Each row is a point on a landscape with many valleys, with its height.
From any point a ball rolls to the lowest of the 2 points nearest to it. It stops when none of these is lower. Distance is the straight distance between rows; heights are no part of it.
Z705: [ -8   2 -21   6   4  27  -8  21 -18  25  42  18  16   2 -24 -13  -6   3
   3 -15 -12 -18  11 -20 -13   4 -30  -3  27   1  36  28 -23   4   4 -18
  33  27 -44]  (h 61.6)
Z680: [-18  12 -16  32   9  -9 -34  18  25  33  47  41 -20  -9  -3  -3  53 -11
 -31   9  33 -24   5   5 -53   9  16 -36   5 -20  16  -4  11 -18 -24 -27
  -7 -10 -10]  (h 60.9)
Z125: [-14  47   5  59   9 -26 -21  13  31  31  16  39 -13 -23   0 -17  51 -15
   7  34  32  11  -8  18 -28  -3  60   3 -15 -11  20  -4  31  -1  30 -22
 -14   3   6]  (h 58.5)
Z443: [ 45  13 -14  -2  19  18  23  -8  24  21  -3 -27   2  10   2  16 -46  12
   3 -19 -18 -28 -26   7 -18  28 -16  13   2   6  10 -33 -18  12   3  26
 -14 -37 -18]  (h 34.5)
Z77: [-11  34   2  40   7  -6   1   2  29  37  -6  19   4  -5  -4  -4  32 -21
  24  23  32  -6 -23   9   0   9  40  20 -13 -23  12 -19  37 -17  25   3
  -9   1 -18]  (h 57.1)
Z54: [-45  -6 -12  -3  -1 -12 -17   3 -42   1  37  43  21  16 -25  -8  15 -22
  28  19   8  37  -5 -17  -5 -14  46  -8  17 -22  35  43   6  -4   4 -55
  19  74 -18]  (h 53.0)
Z673: [  8 -39   5 -17  16   2 -11  28  -8  10   6  18   5  27   0   7  51 -24
  14   5  24  -5   0  18   8  -4   0 -17   2 -11  -6  30  35 -44 -25 -30
  18   6  -9]  (h 31.6)
Z400: [  7  -7   2 -16   6  11 -18  42 -17 -30  40  19  42   1 -13  -7  -5   6
 -28 -17  11 -10  36  -9  26  14 -63 -39  32  15 -13  35   9  -1 -13 -26
   8  20  31]  (h 39.9)
Z758: [-47  35  -5  12 -28  -2 -15  18 -22 -18  44  39  25 -23 -13 -29  -7  19
  -1   8  13  21  37 -32  26  11 -21 -15  38   5  23  25 -13  23  36 -21
  16  69  21]  (h 65.2)
Z861: [ 41   5   5   2  13   1 -13  22   9   6  18   0   6  23   6  14  12   2
 -14  -3  10 -14 -12  17  -8   7 -19 -13  15  -4   2   1  11 -19  -7 -11
  -1 -27  -1]  (h 30.8)
Z328: [  5 -15 -13  -5  16  12 -13   5 -20  49  32   4 -12   7 -22  -3 -13  16
 -12  -3 -52 -17  -9 -29 -40 -15 -22  -5  28 -17  49  19 -46  12 -14 -27
  27  18 -60]  (h 59.3)
Z488: [  1 -16 -20 -21  -6  36  30  17  -1  -4  -4 -43 -14  37 -25 -11 -32  20
  -7 -35 -35 -43  -2 -50   6   9 -37 -16  10 -18   3 -14 -12 -18 -14  20
  19 -32 -26]  (h 27.7)
Z785: [-66 -50  19 -45 -24  31  15   2 -32 -51 -23 -18  -9  13 -37 -24  -6   1
   6 -11 -20 -11  10 -35  25 -15 -30 -14 -12   0  -2  -9 -20  -9 -20  19
  21  47 -10]  (h 14.0)
Z67: [ -2  18 -20   3  -2  23  34  -7  20  12 -21  -6  14   8 -22  -8 -14   0
  29   3   4 -11 -13 -16  34  14  -5  32  -9 -20  13 -24  19 -15  36  37
  22  -9 -36]  (h 13.2)
Z238: [-11 -28  16   1   5 -24 -26   4  -1  11 -13  18 -17  22   7   9  56 -24
  12  20  10  18 -17  15  -7 -14  45  -5  -8 -26   3  14  41 -40 -25 -15
  15   9 -14]  (h 34.0)
Z145: [  6 -62  12 -49  24  36   8   4 -36 -16 -18 -16  10  32 -32  12  -5 -22
  28 -11 -29  14 -35  19  -3 -33  -5 -22 -11   1  14  33  -5 -20 -30 -30
  28  11 -45]  (h 45.0)
Z811: [-20 -15   1  -9  11 -40 -41 -26 -18 -14   7  23   0  33  10  16  24 -19
   4  13  18  21 -23 -10  -5 -15  58 -23  -4 -32  16   0  36 -31 -24 -19
 -14   0   8]  (h 35.9)
Z494: [ 57  45 -22   4  27   9  34 -22  29  43 -20 -17   2 -12  -4  12 -65  18
   0  -5 -24 -22 -25   2 -23  16  -7  48   4  10  22 -36 -41  58  11  18
 -30 -18 -11]  (h 38.2)
Z771: [-31 -10  24  -4 -15 -28  12  -9  -5  -4 -33   2   4  12  11   2  54 -13
  23  41  22  56  -6  11  31 -30  58  13 -32 -12 -22  15  38 -29  30  -4
  32  18   3]  (h 29.1)
Z936: [-17  -9   8  -2   0  18   4 -29   5 -12 -18   3 -14 -12  -5  -5 -13 -21
  14 -12 -22 -20 -13   2 -22  -4   6  16 -16  -3   3 -28  -3   8 -19  32
 -20  15 -11]  (h 15.9)
Z411: [ 26  -6  35  27 -29  28  -4  37  27  16  19 -12 -16 -37  20  -4  43   3
 -37 -10   2  -1  37  54 -14  13 -61   6 -11  47 -43  15 -14  -1   0  16
   6   7  22]  (h 22.3)
Z479: [ 17  55  -9   7  -4   8  21 -26  15  13 -19 -12  22 -31  12  -7 -53  11
  15   5 -19  -4  -6  -3  -3   1  -2  53  -1  26   4 -29 -29  50  40  31
 -18 -11   5]  (h 42.2)
Z195: [-37 -50   9 -50  -5  29  14 -13 -29 -65 -44 -27  13  12 -23  -6 -15 -16
  31   1 -11  13 -12  10  33 -18 -15   8 -23   9 -23 -10  -5  -4   2  19
   7  23  -5]  (h 17.1)
Z225: [-13  20 -16   3   9  38  17   2  22 -32   1   0  11 -24 -17 -14 -31 -15
  19 -29  16 -43  13 -18  16  48 -44   8   0   9  -8 -51   7  26  12  52
 -23   0   0]  (h 20.7)
Z670: [-19   4  17  22 -23  -2  19 -12  29  28 -31 -13 -31  -3   4 -13  47   8
 -18  -3   1   1   8  -5   0   7   7  18 -29 -14  -5 -20  10 -20  -1  40
  18   0  -6]  (h 37.0)
Z253: [ -7   5  18  20 -11 -15  -6 -30   7  24 -29   4 -18   9   8   4  17   3
 -11  11 -14  18  -5   1 -11 -14  42  17 -14 -15  -2  -7   5  -7   8  15
   2 -12  -2]  (h 34.6)
Z835: [ 16 -17  21  -7 -12   0 -41   1  -9 -46  10 -14   1 -37  17   0 -30 -11
 -19 -18 -16 -10  34  32 -21  -1 -42  -7  -4  43 -39   5 -25  30 -28   6
 -38  21  53]  (h 43.4)
Z751: [-55  27 -35   2  -1  -7   3 -35  10 -31   1  30   7 -16  -5 -11 -19 -25
  22 -27  44 -53  16 -52  15  43  -3 -16  11 -39  18 -42  16   5  -3  28
 -35   9   2]  (h 27.0)
Z101: [ 42  -7  -2 -33  -8 -17 -10  -7 -26 -27  10 -31  10   4  20   3 -54  24
 -31 -11 -26  19  24   6   2 -15 -28  -6   6  29 -28  11 -39  22  -4  -7
 -20 -28  43]  (h 26.0)
Z83: [ 36  -5  -7  12  38 -23 -45  -2  -5   6  20  36   0 -11  25  30 -16 -28
  25  27  -2  -4 -23  44 -55   0  29   9  15  21  30 -10 -15  38 -20 -36
 -51   0  -9]  (h 36.8)
Z535: [ 20 -15 -10 -30   8 -11   3   0 -24  -4  -7 -11  14  49  -5  12 -17  -3
  13  -2   5  22 -15 -12  24 -22  13 -14   8 -13   2  21  17 -31   1 -13
  16 -17 -16]  (h 45.3)
Z448: [-47 -52  50 -24 -32  15  18  -1 -26 -50 -33 -22 -12  -7 -17 -24  22   4
 -21  -4 -13   6  23  -4  27 -26 -28  -2 -25  19 -29  -6 -19  -5 -17  29
  23  40  15]  (h 16.3)
Z941: [ 21  -5 -30 -17  36 -24 -31  -7 -29  12  22  19   8  35   5  18 -27  -9
  25  15 -14  10 -35   2 -20 -25  38  -2  23 -19  42  18  -4  -6 -13 -48
 -11  -5 -25]  (h 40.3)
Z64: [-26  31  -4  32  -7 -28  38 -46  17  64 -33  -8 -29  -5  -3  15  31  25
 -18   4 -15  18  -3 -45  -5  -9  64  29 -11 -49  -5 -23   9 -11  24  36
  27 -16 -10]  (h 42.1)
Z917: [-20 -23 -15 -32  20  13  -1  -4 -19 -67 -33  16  31  -4 -18   2 -25 -51
  51  -1  26  -1 -13  21  40  14   2   8 -10  18 -23 -14  29   0  -8   8
 -17  29   8]  (h 38.7)
Z610: [-31   4  -3  37  -6   6 -28   1  34  32  35  32 -41 -24  -3 -15  48 -13
 -57 -18  26 -36  19  10 -60  26  -2 -22 -11 -26  -6 -20  -9 -14 -38   3
 -16  -3   9]  (h 61.9)
Z275: [ -5 -30  25 -12 -49  21  19   6 -16 -31 -28 -45 -25  -8  -3 -24  -4  22
 -46 -16 -29  -3  25  -9  20 -12 -46   3 -21  18 -39  16 -24   0 -10  23
  18   3  22]  (h 18.4)
Z931: [ -5  54  -9  57   2 -15 -23   2  38  37  22  27  -2 -30  13  -4  36  10
 -24  17  41  -3   3  15 -35  21  17  -7   1 -12  18  -8  16   9   8 -18
 -18 -31   3]  (h 59.7)
Z720: [  5  18 -14   8  23 -33 -53 -23  -1  -6  33  36  -2  -2  29  23 -19 -19
   3   4  12 -23  -3  11 -51   5  35 -15   9  -1  26 -23 -10  32 -24 -27
 -48 -11  19]  (h 34.9)
Z932: [  2 -61  16 -24   6  54  18  54   7 -31   6 -39 -15  19 -24   3  11  -5
  -3 -39 -22 -47   7   6   0  17 -62 -24 -16  21 -25 -11   3 -18 -49  22
  -3   8  -4]  (h 20.8)
Z333: [-26   9  -1  10  -6 -15 -20 -21 -22  24   8  15   0 -19   2  -2 -12   8
  -5  15 -29  24   1 -14 -21 -33  27  15  14  -4  30  19 -32  30  20 -10
  14  40  -7]  (h 46.6)
Z222: [ 10  -3  -7 -19 -10 -34 -13   2 -10 -20   9  -6  16  36  14  14  -3  23
 -21  -2  19  31   7 -23  40  -5   5 -32  18 -15  -8  27  28 -26  -4 -24
  11 -27  31]  (h 47.1)
Z651: [ 18  55 -19  36  30 -22 -22  19  13  17  39  32  21 -30  16  -2 -21   9
  10  24  15 -16   7   9 -45  16   9  -1  17  17  46   5 -28  61  16 -44
 -38  -6   4]  (h 41.2)
Z50: [-21 -51   9 -37   5  -2 -18  -3 -57 -14  23  14 -13  31 -23  10  14   5
  -9  -1 -31  25 -12 -26 -14 -40  12 -39  17 -19  23  50 -17 -11 -42 -47
  29  38 -13]  (h 48.5)
Z327: [ 25 -20  35 -15  -4  19 -13  -5 -12 -47 -12 -31  -3  -9  21   9 -22   0
 -17 -12 -18   7   7  45   5   5 -35   7 -22  49 -49  -6   0   5 -13  21
 -23 -14  39]  (h 44.3)
Z772: [ 15 -44  12 -16  -1  36  26  57  34 -10   6 -16   0  15  -1  -4  35 -10
   0 -34  19 -40  22  12  34  30 -57 -15  -9  24 -32  -5  23 -30 -21  16
  15  -7  12]  (h 22.9)
Z243: [-28  18   1  -1  -2  -5   7   0 -25  -8 -14   3  33   2 -12 -10 -11  -5
  44  29   5  43  -1   0  32 -19  27  24   1   0   3  18  17   9  49  -6
  15  32  -9]  (h 22.1)
Z369: [-21  74 -14  43 -26 -29  17   3   8   7  -3   6  12 -33   4 -10   0  38
   5  32  25  53  10 -25  41  -7  47  10   1   1   6  12  12   8  74   0
   5 -11  30]  (h 37.1)
Z808: [-11 -12   3 -30  24   5 -34  -2 -17 -59  12  26  35  -2   3  12 -26 -38
  36 -12  27 -14   0   3  25  14  -8 -12  16  19  -8  -5  14  13 -15  -8
 -33  33  25]  (h 40.6)
Z817: [-23  -4  22   1 -11   8  42 -37  10  23 -64 -25  -8  -1  -6   1  11   8
  17  15 -19  27 -24  -6  31 -19  31  48 -34 -18 -14 -22   8  -5  39  46
  32   5 -21]  (h 51.4)
Z581: [ 25  11   6  27 -26  -1  24  13  46  30   9 -12 -12 -31  46 -15  50  14
 -28  -4  28  -4  18  17  18  34 -18  -5  -7   7 -16  -1  13 -18   0  20
  23 -36  15]  (h 26.5)
Z987: [-13 -45   2 -25  -7  -3  11  11 -13  18   7 -25 -43  45  -7  -3  24  11
 -22  -7 -20 -22  -7 -45 -19 -26  13 -38  -6 -45   8  18   2 -49 -39  -5
  31 -20 -25]  (h 20.6)
Z476: [-34  20 -43  -5   1 -22   9 -31  20 -45 -17  22   9   0  -3  -2 -29 -11
  18 -18  51 -29  -5 -39  41  27  29 -25   5 -32   5 -38  38 -12  -2  19
 -36 -25   3]  (h 29.9)
Z432: [-14  28  -9  16 -20  -4 -12 -22   5 -10   2  -3   6 -16   9 -10 -25  13
 -30 -18   4  -5  22 -18  -4  10 -12  -3   9  -7  -2 -13  -9  14   4  19
  -6  -9  27]  (h 49.8)
Z943: [-20  11  22  19 -53 -35   3 -13   0 -16 -19  -9 -12  -9  26 -12  34  26
 -46  13  17  45  23  -8  38   2   6  -3  -7  -3 -42  13   8 -17  20  15
  18   0  45]  (h 33.3)
Z583: [-26 -39  -1 -33 -22  21  35   8  -8  -1 -22 -39 -29  48 -16 -10   2  22
  -9 -29 -24 -28  -3 -59  13  -7 -10 -27 -10 -32   0   2  -4 -33 -25  24
  43 -27 -24]  (h 24.0)
Z112: [ 24 -36  35 -23   2   3 -24  40 -29 -34  25  -1  35   4  -6  14  -1  13
 -22 -14  -8  20  18  17  20 -16 -54 -20  21  44 -30  40   3  -4  -8 -37
  18  34  31]  (h 38.3)
Z280: [ 45 -29 -14 -10  31 -19 -33  12 -13  50  14  -3 -38  32   6  21  13  25
 -25  19 -57   0 -27   5 -52 -32  10 -11  22 -21  29  32 -31   2 -30 -39
   5 -32 -35]  (h 16.2)
Z963: [ 31  21 -19 -13   7 -45 -13 -22 -22 -28  12   8  28  -8  40  12 -50  11
   3   9   7  12  -7  12  -3 -10  28   1   8  23   0  -9 -24  23  17 -13
 -67 -35  45]  (h 30.3)
Z404: [ 38 -59  28 -40  19  -3 -19  33 -12 -10   6 -11  -5  39  21  21  31 -14
  -1  -7   6  -6   2  21  24 -23 -21 -37   2   9 -29  37  32 -41 -46 -24
  30 -14  14]  (h 33.8)
Z871: [ 37  -7 -19 -39  -4 -43 -21 -35 -32 -26   8 -15  -3   2  43  25 -56  18
 -17  -5 -20   8   4   7 -34 -19  10  -6  10  16 -18  -2 -50  24 -19 -13
 -49 -29  47]  (h 28.3)
Z144: [ -8   2 -20 -12  25 -43 -31 -18 -26  -3  21  40   5  30   1  21  -9 -25
  34  25  31  18 -34  -2 -12 -18  77 -14   9 -29  48  16  29 -12 -10 -44
 -17   0 -12]  (h 37.7)
Z130: [ 14   5  -4 -21  19 -30 -32 -35 -10 -22   7  20  -2  -9  42  26 -45 -30
  21 -10   5 -29  -2  29 -51  17  16   3  -3   4  -1 -33 -27  41 -28   0
 -75 -17  35]  (h 33.2)
Z838: [ 34 -14  15 -19  -3   5  12 -18   1 -38 -35 -35   9  -3  18  17 -34  -3
  10  -2  -5  20 -11  45  37   6 -11  23 -31  46 -56 -35   9   4   9  32
 -28 -39  25]  (h 45.4)
Z701: [-17  20  19  11 -19  16  27 -34   3  13 -51 -23  -5 -21 -17 -12 -11   6
   1   7 -23  19   1  -1  15 -18   3  54 -16  16  -5 -25 -23  33  37  50
  15  23  -2]  (h 48.3)
Z541: [-11   7   2  -2   2  -1  40 -21  16  10 -62 -12   6  13  -5   2  22 -19
  51  34  19  33 -32  15  43 -11  58  45 -34 -17 -13 -17  44 -14  37  24
  16  -3 -24]  (h 53.8)
Z537: [ 25  41 -28   3  33 -13  32 -31   7  69 -27   5 -14  -3  -9   5 -41  22
   8   2 -36 -14 -28 -22 -31  -5  26  47   8 -25  49 -34 -38  42   0  11
  -7 -11 -21]  (h 44.5)
Z579: [ 19  21  17  33 -14  18   3  29  20  16  14  -2   9 -31   6 -15  26   6
 -17   2  21   0  23  24  10  24 -54   7   1  29 -20   1  10  -5  33  14
  13  -3   9]  (h 24.3)
Z945: [ 29 -21  13   6  -3   0  -4  23  37  26   6  -7 -12   1  36   9  55 -10
  -9  -7  18  -9   6  27   8  18  -6  -5 -10   6 -11   7  31 -34 -22   2
  20 -36  11]  (h 28.7)
Z952: [-21 -53  28 -17   9  51   1   2  -2  -7 -24   0 -18  -4 -20  -1  26 -35
  29  10 -16   7 -27  50 -22 -16 -17  12 -35  16   1  -9   0 -13 -33  19
   9  43 -27]  (h 15.7)
Z228: [-22 -37  32 -32  -4   2 -12 -33 -16 -63 -51 -15   5 -12  12   8  -9 -18
  20  11   3  24 -12  27  30 -21  17  18 -21  22 -31 -26  10   4  -7  26
 -14  14  24]  (h 19.6)
Z124: [ 58   5  11   2 -23 -10  13 -15   2   3 -16 -41  -8 -10  20   0 -40  25
 -31  -3 -39  17   9  19  -7  -4 -29  11  -6  31 -40   6 -39   5   6  18
  -9 -49  25]  (h 23.4)
Z575: [-53 -22 -11  -4   4   9   4   2 -30   3  17  25   3  19 -34 -17  31  -5
  14   6  -6   9  -3 -32  -5  -9  13 -11  10 -35  25  30   8 -29  -3 -23
  44  57 -43]  (h 55.3)
Z284: [  3 -42  25  -7  -3  -7  -1  22  10  27 -23  -3 -13   2  27  12  75 -23
  29  36  18  33  -5  33  14 -31  44  17 -27 -12  -6  22  39 -40  -2 -13
  43  10  -3]  (h 32.0)
Z626: [-21  10  -1  10 -13  20 -14  24 -23   7  38  20  25 -19 -20 -26  17  16
 -12   6 -13   4  35  -9  -2  -5 -45   2  25  21  16  29 -21  20  29 -22
  34  53 -15]  (h 63.5)
Z926: [-40  26  -3  44 -29  -7  38 -44  32  46 -33   4 -37 -21 -20  -7  31   9
 -38 -28  -8 -19   8 -45 -25   9  39  28 -18 -49 -11 -23 -18   2  -3  52
  20 -12   3]  (h 43.0)
Z728: [-11  29 -10  -2  -8 -33 -18 -23  -1 -25  14  15   9   3  16   3 -20  14
 -16   2  36  12  15 -15  21  -1  15 -25  12  -4   3   6  16  -5  12 -19
 -20 -12  42]  (h 48.4)
Z163: [-24 -70  27 -40  -3  18   5  17 -39 -22  -6  -9 -13  25 -30   4  32 -10
  -5  -1 -18  18  -8  -5   1 -40 -11 -36  -8  -7  10  44  -4 -25 -39 -32
  46  38 -21]  (h 46.9)
Z735: [-22 -70  43 -20 -11  43   6  38  -8 -18  -1 -11 -26  -1 -15  -8  46 -18
 -10 -12  -6  -2   5  34  -9 -26 -37 -12 -32  32 -15   7  -8 -21 -36  13
  12  43  -2]  (h 17.8)
Z623: [ 20 -35 -15 -29  36   5 -17   4 -39  -2   5   9  25  40 -16  22 -29 -19
  36  -6 -10   6 -29  14 -11 -18   8  -7  12  -1  17  28   2 -12 -21 -42
  10   6 -37]  (h 42.9)
Z76: [ -4  57 -27  36   7 -25   1  20  -2  10  22  21  20  -8  -6 -10 -16  15
  12  29  20  31   0 -23  17  -9  46 -13  21  -8  39  29  10  11  58 -31
  -3   0   4]  (h 39.7)
Z737: [ 37  50 -15  18  41  -9  26   6  19  79  -5   5   4  -3 -15  -3 -24  15
  24  22 -29   2 -34 -11 -22   3  19  43  13 -11  62 -19 -22  36  28 -14
   5   0 -46]  (h 50.4)
Z682: [-26  22   2  10  -4 -24   3  16  -8 -10 -16  21   9  14  -9 -13  20 -13
  39  35  41  52  -1   0  42 -15  55   8  -1 -15  -8  36  51 -25  40 -25
  16  28  17]  (h 26.1)
Z453: [ -8 -36  29  -8  18  45  11 -23   4  -2 -24 -17 -22 -20 -24   7 -12 -27
  33 -14 -42 -18 -30  32 -40 -10 -11  22 -33  19  20 -27 -17  30 -32  29
 -17  38 -24]  (h 13.3)
Z972: [ 28 -35  22 -30  16  -3 -13  28 -39 -14  -1  -8  21  37  10  22   3  -1
  -1  10 -12  38   0  27  29 -38 -16  -9   8  23 -27  45   8 -18  -5 -34
  30   2  21]  (h 36.2)
Z198: [ 12 -18   9 -32  10  -7 -34  -1 -20 -47  20   5  25  -9  16  19 -48 -23
  10 -17  -9 -24  10  11 -10   4 -31 -13  11  32 -12  -4 -20  27 -11  -6
 -34  18  25]  (h 42.3)
Z605: [ 40  31 -22  33  27  11 -15  16  37  29  34   7   2 -12   5   5   1   3
 -17  -5  10 -39  -6  18 -43  32 -17  -5  13   1  16 -14  -4   5  -9  -9
 -13 -40 -19]  (h 28.6)
Z927: [ 39  19 -15   3   9 -21 -23 -29   9 -43   5   1  12 -22  34  26 -46 -10
   8  -6  18  -4  -7  32 -10  18   4   1   0  24 -13 -27   2  12   0   5
 -69 -38  33]  (h 31.7)
Z330: [ 17 -15  32  14 -46  20  -8  24   1 -19   7 -31 -24 -30  -1 -20  11  17
 -58 -17 -21   2  42  19 -15 -11 -65  -7  -4  38 -53  21 -32   9 -20   7
   2   1  32]  (h 20.5)
Z659: [ -6  23  -4  22   9  -1  32   8  17   4 -41  14   8   3  -7  -6  25 -42
  57  33  48   7 -22  22  31  14  44  38 -24  -6  -3  -6  63  -9  39   4
 -13  -7 -29]  (h 55.6)
Z242: [ 39   9  -8  16   9 -20  -5  -2  11  59  10 -16 -31  10  12   6  -1  37
 -36  17 -37   0  -3   4 -46 -16  -9   3  20 -13   9  11 -38  15  -2 -18
  11 -29 -14]  (h 8.6)
Z841: [ 19  33  -6  14   8   9 -21  48  -2 -12  61  21  34 -23  -5  -5 -11  18
 -30 -10  18 -11  31  -5   3  19 -41 -34  48  22   8  32  -6  15  18 -43
  -4   6   9]  (h 41.7)
Z590: [-38 -22  -2 -25  11   6   8  -9  -6 -33 -37   9  22  16 -25  -7   6 -41
  36  14  33   5 -16   7  46  14   8  13  -6 -10 -15  -3  42 -26   3   6
   0  27 -25]  (h 36.5)
Z965: [-45   4 -19  -3 -16   9   4 -24   2 -51  -9   6  -4 -19  -6 -18 -19 -18
  12 -36  15 -37  17 -29  21  40 -20  -4   4  -4 -19 -39  -2   7  -6  47
 -29  13  15]  (h 23.5)
Z271: [ 15  57 -29  24  10  -7 -16  19   6  -2  57  19  33 -41  14  -9 -30  33
  -3   1  18 -15  27 -10 -19  26 -18 -21  34  19  25  12 -25  48  23 -34
 -16  -8  12]  (h 43.1)
Z454: [ 13  25 -21  -5  11   7  24  -7 -12  19 -19  -8  26   7 -12   1 -28   8
  28  23  -7  12 -18   5  21 -12  -1  31   1   9   8  -5   2  12  46   8
   7  -8 -18]  (h 17.4)
Z646: [-40  23 -13  20   1 -35   6 -42  -2  34 -12   5 -26  13   0  15  14  17
 -17  10 -15  17  -6 -39 -31 -19  69   9  -4 -51  16  -5  -3  -5   6  12
  15   3 -10]  (h 38.1)
Z989: [-32  28 -11  10  -3  -3 -15  30 -16 -45  54  50  49  -9 -20 -17  -3  -4
   7   3  48   1  37 -20  32  15 -13 -30  40   8  17  27  18  14  19 -36
   3  54  32]  (h 66.5)
Z483: [-18  -7  -6  -9   1   2   8  -1  13 -23 -31  -1  11  22  -5  -3  16 -18
  12 -16  41  -5  -7  -5  45  20   5  -7  -5  -9 -28 -20  43 -33  -6  17
   1 -19  -3]  (h 34.1)
Z113: [ 76  18  -6  17 -29   6  33   6  36  36  -7 -52 -27 -14  20  -9 -15  37
 -41 -14 -37  -4  16  11 -20  17 -44   2   0   8 -36  16 -51  11 -16  10
  11 -60  15]  (h 20.4)
Z937: [ 67  13 -12   9 -16 -22  11  11  11  57  10 -38 -34 -12  35  -6  -1  57
 -51   6 -40  16  13  -3 -18 -13 -27  -3  20 -11 -15  33 -52  17   4 -17
  19 -61  -1]  (h 15.4)
Z128: [-16 -13  40   1 -28 -24   1 -11  -8  -5 -27  -1 -15  -3  25   0  55   0
 -21  26   7  42   8  19  25 -22  18   6 -15   1 -28  12  25 -24  10  13
  26  17  26]  (h 31.4)
Z164: [-19  45 -30  15   5 -35 -11 -19 -20  23  16  33  10 -11   6  -1 -25  14
  20  19  -5  10   5 -33 -21 -14  54   7  19 -22  51   4 -20  33  37 -18
 -13  14   2]  (h 42.8)
Z840: [ 18 -44   1 -22  16   6  -9   4 -17  19  11 -12 -33  45  -9  16  11   2
 -10   1 -38 -15 -26 -15 -41 -20   7 -26   3 -25  29  10 -11 -30 -45 -21
  18 -27 -38]  (h 17.5)
Z320: [-18  -8  -1  12  16   3 -22  -6 -24  27  27  33   6  -1 -13  -5   1 -13
  25  19 -19  18 -13  -4 -34 -18  28  -1  16  -8  48  24 -18  11  -4 -44
  12  47 -37]  (h 50.1)
Z282: [-22   8 -25   1  -8 -30  11 -11  25 -49 -24  13  20   9  -1  -3   2 -22
  13  -9  78  -4   0 -31  67  27  15 -26  -3 -20 -23 -28  61 -31  -6  -5
 -32 -14  21]  (h 31.9)
Z909: [ 31 -14 -15  -4   3  40  28   1  24   7  17 -48 -25  32  -5  17 -44  23
  -6 -50 -29 -48 -12 -17 -20  32 -38 -21   4  -6  -3 -21 -12  -5 -30  29
 -16 -61 -19]  (h 31.3)
Z975: [ -9  36   1  20 -34 -28  22 -17   8  -4 -22  -9  10 -10  15 -12  12  31
 -12  12  16  42  16 -19  53  -1  18   6  -8  -2 -19  -3  26 -12  47   8
   9 -22  27]  (h 35.1)
Z202: [ 42  12  -2  26  14  31 -17  54  40  23  59   4   4 -16   5   3  20   3
 -27 -29  17 -52  16  23 -39  53 -54 -31  16  23  -9   6  10  -9 -20  -5
  -7 -25  -7]  (h 26.6)
Z353: [ 10  12 -25  14  35   3   4  -4   0  72  15  12 -12  13 -21   5  -6  11
   7  14 -39 -15 -29 -27 -45  -5  24  15  23 -32  64  -2 -28  27 -11 -35
  18  13 -58]  (h 55.7)
Z769: [ 35  41  -7  35  37 -17 -18   9  13  14  24  35  15 -23   6  10 -21 -24
  39  30  20  -5 -23  28 -32   5  36  16   6  24  39 -21  -2  46  26 -35
 -52   3  -2]  (h 39.0)
Z395: [ 21   7 -16 -25  -5  12  29 -34   1 -19 -30 -43  10   6   4   8 -65  14
   7 -17 -20   0 -10   1  31   3 -11  19 -21  27 -29 -34 -20   7  16  48
 -19 -45  11]  (h 47.0)
Z70: [-49  28  -4  27 -35   5  22 -35  28  10 -19   5 -23 -30 -16 -30  19   9
 -28 -25   7 -19  18 -30  -1  28   5   4 -10 -34  -3 -31  -4  -3   2  50
  -1   7  -2]  (h 39.6)
Z799: [-10  55  -2  23 -25   7  34 -25  18  12 -30 -17  14 -33  -1 -13 -19  21
 -12  12 -10  18  16 -18  38  14  -6  47  -8   4  -5 -22  -6  27  60  42
   8  -7  13]  (h 45.5)
Z221: [-11  12  -6  18 -15  33  40 -15  34   5 -28 -17  -7  -8 -16 -17  -7  -2
   7 -19   0 -26   4 -10  30  37 -33  25 -16   0  -9 -38   3   8  21  56
  -1 -12 -19]  (h 17.0)
Z505: [  6 -43  43 -12  -9  52   9  49   7  -6   8 -28 -25  -6 -14  -9  24  -3
 -14 -23 -22 -28  13  31 -22   2 -63  -2 -27  40 -29  -7 -12  -1 -28  23
   2  24 -14]  (h 19.2)
Z810: [ 26 -15  10   4  -5  40   4  73  37  10  48  -8 -12  -4  14   7  38   5
 -29 -47  11 -52  31  18 -10  43 -71 -26   2  18 -25  11   6 -30 -25  14
  11 -19   6]  (h 25.0)

Where does a ball stop that starts at each point below?
Z590 => Z67
Z861 => Z453
Z680 => Z242
Z610 => Z242
Z54 => Z67
Z945 => Z785
Z720 => Z242
Z626 => Z242

Call two points neighbours if one is among the 2 nearest of the other. Go from one point of each pair to the other, from neighbour to neighbour, staying as low as possible. Name the highest point that can't be avoided.
Z67, Z242 => Z271
Z673, Z67 => Z238
Z785, Z453 => Z861
